Each row is a point on a landscape with many valleys, with its height.
A ball rolls from a point to whichever of its 2 nearest points has the largest drop for the distance, and stops where none of them is lower. Distance is the straight distance between rows; heights are no part of it.
J84 (h 338): [123 118  94 154 137  80 113 128 106 122 121  94 171 165 146  71  90 141
 123 128 138  86]
J751 (h 89): [108 142 163  98 162 138  82  99  97 132 149 149 102  92 114 143 171 152
 127 108  96 130]
J174 (h 63): [145 150 119  82 142 135 147  96 137 156 153 128  83 118 153 185 184 116
 154 100 154 160]
J258 (h 136): [179  83 143 104 113 174 176  67  95 123 104 160 115 146 148 173 108 171
 121 139 165 125]
J40 (h 56): [ 93 152 191 158 148 200 102  60 113 142 199 117 114 114  95 120 136 176
 138 145 123 140]
J933 (h 413): [124  71  78 131 122 119 124 153 140 129 121 151 135 160 126 147  98 113
 144 161 151 146]
J22 (h 404): [ 87 137 123 147 139  64 115 179 104  85 104 122 157 157 105 110 145 105
  98  90 134  41]
J227 (h 624): [163  91 109 109 121 169 180 160 182 115  94 150  94 135 148 170 112  94
 155 116 150 195]
J862 (h 225): [ 92 144 157 206 150 154 116 153 151 106 171 113  97 130 114  88  98 104
 121  91 128 119]
J593 (h 66): [142 139 160 130 168 129  64 102 107 111 152  94 113  86 122  88 149 164
  87 104  90 141]
J671 (h 500): [ 79 151 105  99 128  75  97 115 117 173 148 111 115 133 131 165 187 128
 155 150 107  87]
J616 (h 82): [163 125 131  91 127 119  99 133  77 136  85 138 162 113 150 151 172 176
 136 146 111 106]
J218 (h 128): [140 109 148 157 115 166 121 151 130 119 118 170 124 111 130 137 106 140
 147 150 109 140]
J253 (h 425): [ 88  86  78 135 146  90  90 162 138 104 146 162 144 163 104 164 122 127
 142 167 139 120]
J124 (h 208): [112 134 103  98 120 163 132  69 182 185 174 133 109 125 120 174 146 142
 176 158 134 164]
J944 (h 471): [ 73 125 143 154 141  88 111 191  92  60 114 173 147 148  85 134 136 115
 121 107 111  53]
J418 (h 81): [117  86 136 193 129 155  77 133 132 104 130 131 154 145 106  91  61 167
 130 175 116 113]
J793 (h 158): [ 81 110 136 142  96 108 187 191 123  80  86 198 141 139 115 159 101  90
 147 100 142  88]
J637 (h 188): [119 163 120 124 119 121 107 112 159 201 147 102 105  98 133 106 146 133
 147 130  83 153]
J590 (h 393): [102  99  88 159 117  90 171 133 134 109 131 104 140 171 162  98  88  88
 114 127 176 114]
J164 (h 265): [156 129 116  83 106  98 163 166  91 118  79 187 151 149 145 165 160 102
 134 118 146 116]
J889 (h 87): [143 153 149 148 162 129 107 100  93 104 153  80 123 127 126  89 150 153
  98  95 132 115]
J369 (h 571): [144 182 151 103 141  90 145 122  72 117 123  95 127 114 150 109 180 116
 104  53 140  98]
J121 (h 631): [187 119 150 120 122 143 146 175 110  77  79 172 128  99 109 143 132 115
 117  93 115 154]
J676 (h 107): [118 101  96  83 131 142 183  97 101 147 139 158  99 171 161 200 135 122
 161 113 191 133]
J636 (h 592): [112 181 141 117 129  71 134 152 118 112 107  89 138 132 141  95 157  89
  93  61 126  82]
J320 (h 627): [165 104 142 126 121 172 176 157 138  85  89 180 108 122 131 171 125 106
 140  85 145 182]
J110 (h 22): [127 148 137 101 128 119  96 116  83 159 124 144 130  96 132 139 190 167
 142 133  78 109]
J829 (h 147): [134 145 144 149 114 162 136 129 138 146 140 149 106  87 142 129 131 131
 152 130 102 141]
J767 (h 187): [114 141  96 102 102 153 168 120 189 194 140 147 104 129 145 164 130 107
 192 138 119 160]
J135 (h 91): [ 96  83 115 162 119  94 160 188 124  72 101 166 156 169 106 128  79  93
 130 131 154 102]
J63 (h 528): [112 168 108  76 133  66 114 129  92 163 109 100 135 123 149 140 188 118
 128 126 115 107]
J191 (h 168): [ 96 140 147 117 157  99 106 147 104  97 134 149 108 124 106 135 173 106
 101  82 119 106]
J555 (h 182): [170 109 120 132  80 149 196 132 144 146  76 117 148 133 167 116  80 110
 135 133 145 170]
J27 (h 57): [191  64 116 104 129 141 173 138 117  90  76 163 158 170 143 150  80 131
  89 167 162 161]
J510 (h 132): [153 116 119 140  87 134 108 151 131 166  96 112 157 110 142  86 105 147
 135 153  91 132]
J48 (h 386): [137  91  91 137 106  81 164 149 151 118 105  87 175 170 153  75  64  96
 102 144 169 132]
J249 (h 150): [152 137 126 169 100 128 144 163 123 124  91 123 145 104 141  77 102 123
 127 116 105 115]
J296 (h 51): [188 121 124 136 140 147 101 113 151 129 130  74 130 120 126  98 114 157
  99 177 107 162]
J996 (h 356): [115 124  98 139 139  71  92 160 134 132 124 102 145 145 131 107 120 122
 121 147 118  96]
J309 (h 445): [ 89 109  77 100 159  66  97 170 129 113 128 139 132 166 113 176 152 105
 123 139 132 107]
J86 (h 42): [179 148 118 108 154 132 108  94 138 149 144  65 123 119 145 107 151 160
 105 138 131 166]
J697 (h 169): [173 127 139 154  83 147 188 158 129 119  68 142 161 130 140  95  93  98
 116 105 128 127]
J341 (h 49): [166  69 126 129 107 113 147 162 130  75  66 154 176 154 124 117  74 119
 107 146 154 145]
J216 (h 115): [135 135 130 134 148 123 106  70  71 136 148  89 138 144 148 117 154 153
 118 119 147  90]
J683 (h 306): [140  96 135 158  88 135 158 124 101 123 105 126 140 154 148  90  74 148
 105 130 167  98]
J493 (h 209): [ 94 180 140 126 133 127  97 149 165 159 165 121  91  73 123 105 138 117
 136 102  67 152]
J168 (h 548): [135 172 124  63 140 101 118  97 111 168 145 113 119  92 172 134 203 126
 126  96 112 135]
J747 (h 227): [ 59 169 163 174 133 156 121 121 140 141 186 116  93 127 128 113 119  95
 144  97 121 101]
J897 (h 615): [139 144  98 136 117  65 161 170 166 122 104  87 154 122 143  82 118  58
 124  87 134 137]
J706 (h 85): [134 113  89  79 143 107 141 101 134 148 147 119 106 156 145 195 159 110
 146 117 171 137]
J404 (h 275): [161 126 139 102 118  88 163 134  64  85  64 179 152 151 119 155 143 134
 109 101 161  98]
J292 (h 191): [142 103 114 151 104 154 167 118 169 142 118  98 114 139 146 111  84  93
 140 126 166 164]
J837 (h 80): [124 122 164 146 185 186  88  56 134 116 192 119 105 122 101 132 117 171
 112 148 137 158]
J959 (h 322): [132 109 125 163 109  93 140 133  85 101  93 113 177 166 139  57  81 132
  96 115 151  63]
J756 (h 221): [100 167 127  96 118 164 118  50 195 197 204 118 122 105  91 157 168 157
 177 161 120 159]
J351 (h 204): [126 119 124 132  79  96 201 190 122 101  76 178 148 127 132 135 110  82
 138  91 144 118]
J416 (h 558): [141 177 132 113 132 105 136 100 101 165 137  80 118 114 167 107 169 130
 113  83 139 129]
J625 (h 76): [144 115 147 125 136 168 110  38 116 152 151 102 126 125 118 138 129 199
 122 183 143 130]
J874 (h 348): [107 128 134 157 116  92 118 154  87  72 104 126 178 167 117  66 116 126
  93  99 132  39]
J577 (h 60): [128 122 132 135 137 185 105  38 155 157 177 102 133 146  74 136 100 192
 125 207 157 140]
J330 (h 236): [148 146 117 110 104  82 154 175 108 103  58 146 160 124 129 116 136 100
 127 109 125 108]
J133 (h 134): [ 78 159 155 131 159 134  73  93 111 145 193 135  97 103 101 122 170 151
 136 120 103 104]
J120 (h 99): [165 102 151 122 184 170  89 101 111 108 158 125  93 115 104 160 148 173
 104 153 132 157]
J38 (h 382): [135  86  86 150 131  78 129 163 176  97 119  93 150 148 128  99  77  87
 117 145 149 169]
J180 (h 372): [ 83  97  86 165 126  80 113 184 159 106 131 117 146 147 129 105  89 115
 118 146 126 119]
J152 (h 172): [154 156 117 115 103 139 125  99 170 187 131  84 132 106 146 118 121 132
 156 170 103 164]
J50 (h 116): [ 71 138 155 172 122 184 128  97 160 153 185 161  97 133 101 152 111 140
 173 147 135 128]
J877 (h 118): [109 156 146 153 162 122  84 167 121  93 141 134 111 110  96 115 134 118
  99 107 109 128]
J968 (h 86): [100 131 165 161 132 212 114  90 134 155 188 157 117 105 100 144 105 169
 155 165 117 144]
J355 (h 207): [ 63 161 153 118 125 167 104  67 159 179 207 147 128 109  89 161 164 164
 176 158 104 111]
J909 (h 470): [ 78 129  96  82 147  52 102 150 119 134 145 144 107 150 140 193 188 108
 136 123 125  92]
J640 (h 88): [121 149 151 144 173 124  58 158 114  95 128 105 128 100 106  68 147 144
  82  93  72 121]
J859 (h 292): [141 107 126 120 109 112 155 129  75 101  96 151 141 154 143 136 114 135
 104 123 172  97]
J738 (h 52): [177 142 141  85 158 121  88  97 117 132 134  76 118  88 127 100 173 171
  87 118 105 152]
J997 (h 608): [116 159 121 132 120  65 130 178 149 113 110  82 139 120 133  77 139  90
 117  80  96 113]
J117 (h 167): [134 153 135 133  89 177 170 107 168 166 136 136  98 111 145 136 108 115
 178 137 123 158]
J726 (h 64): [158 103 135 156 132 151  82 102 129 133 131 100 149 136 111 100  82 178
 111 189 119 129]
J873 (h 105): [114  92 140 168 127 131 100 160 112  99 115 157 141 129 105 110 100 142
 132 145 120 114]
J241 (h 175): [125 152 157 144 112 144 126 130 112 134 133 131  87 101 133 111 147 125
 129  82  98 113]
J816 (h 173): [ 36 164 166 132 159 155  74  86 149 152 212 147 104 102  92 141 154 162
 143 157 102 115]
J550 (h 405): [109  92  98 153 129 132 149 125 129 115 149 140 112 162 141 143  90 105
 132 134 174 120]
J448 (h 98): [158 138 152 133 123 156 121  57  76 159 139  98 135 121 142 107 130 182
 112 150 126 106]
J66 (h 114): [167 130 109 107 116 123  83 127 105 167 101 112 147 108 149 118 142 167
 141 180  92 136]
J920 (h 229): [124 131 149 106 136  97 144 147  75  90 108 162 130 138 108 168 177 120
 109  87 130  87]
J794 (h 205): [119 123 150 187 124 167 150 126 156 121 148 106 113 132 127  93  62 105
 125 121 134 144]
J125 (h 75): [105 127 124 144 146 190  90  80 187 159 199 116 123 133  77 139 100 173
 146 202 150 166]
J302 (h 153): [184 128 131 116 110 180 172  77 133 180 105  99 136 122 164 124  84 159
 134 177 147 151]
J896 (h 61): [114  66 100 146  97  85 154 174 130  66  91 166 190 161 112  92  57  99
  94 143 157 126]
J235 (h 18): [108 163 145  87 153 150 146  95 141 163 168 126  66 104 139 167 172 102
 143  80 114 150]
J912 (h 124): [158 104 124  92 128 174 168  90 102 133 132 167 109 143 144 194 137 158
 160 121 166 149]
J824 (h 622): [182 115  97  84 112 126 173 156 182 129  80 134 125 130 157 157 149  80
 142 128 132 195]
J559 (h 550): [ 48 147 142 143 137 108  95 204 109  98 105 170 121 118  94 156 148 108
 128 130  87  62]
J905 (h 619): [160 131  82 104 119  78 152 174 165 115  91 118 149 134 149 130 129  67
 133 122 138 169]
J154 (h 635): [181 104 126  99 140 131 118 191 144  89  77 170 133 111  99 159 138  96
 113 121 100 195]
J279 (h 145): [204 111 145 109 117 207 183  73 121 146 105 129 119 123 163 147 117 165
 125 161 145 155]
J204 (h 639): [138 113 101 103 151  92  90 212 168  94 101 149 146 112 103 145 141  81
 118 117  86 177]
J554 (h 216): [108 175 164 123 144 118 109 153 147 131 146 113  91  86 132 106 159  85
 101  63  85 125]
J234 (h 162): [186 132 130 105 114 177 143  81 173 171 137  89 120 113 135 134 127 152
 143 189 131 176]
J65 (h 170): [ 54 165 148 172 102 181 150 107 139 158 185 129  94 123 121 137 128 118
 168 131 122  89]

Where does a ball stop that starts at each point below?
J493 => J235
J258 => J235
J905 => J959
J292 => J110
J241 => J86
J168 => J959
J933 => J959
J124 => J86
J683 => J341
J920 => J86
J559 => J86

Call two points neighbours if one is among the 2 nearest of the other. Go from one point of each pair to the other, from neighbour to neighbour, staying as low as possible. Name the highest point that can't be avoided.
J86 / J235 => J554
J40 / J341 => J404
J577 / J86 => J216
J40 / J577 => J968

Write out the way that a ball takes from each point below.
J121 => J320 J227 J824 J905 J897 J997 J636 J369 J416 J168 J63 J671 J909 J309 J253 J933 J550 J590 J48 J38 J180 J996 J84 J959
J554 => J241 J829 J218 J873 J418 J726 J296 J86
J862 => J794 J292 J555 J697 J249 J510 J66 J616 J110
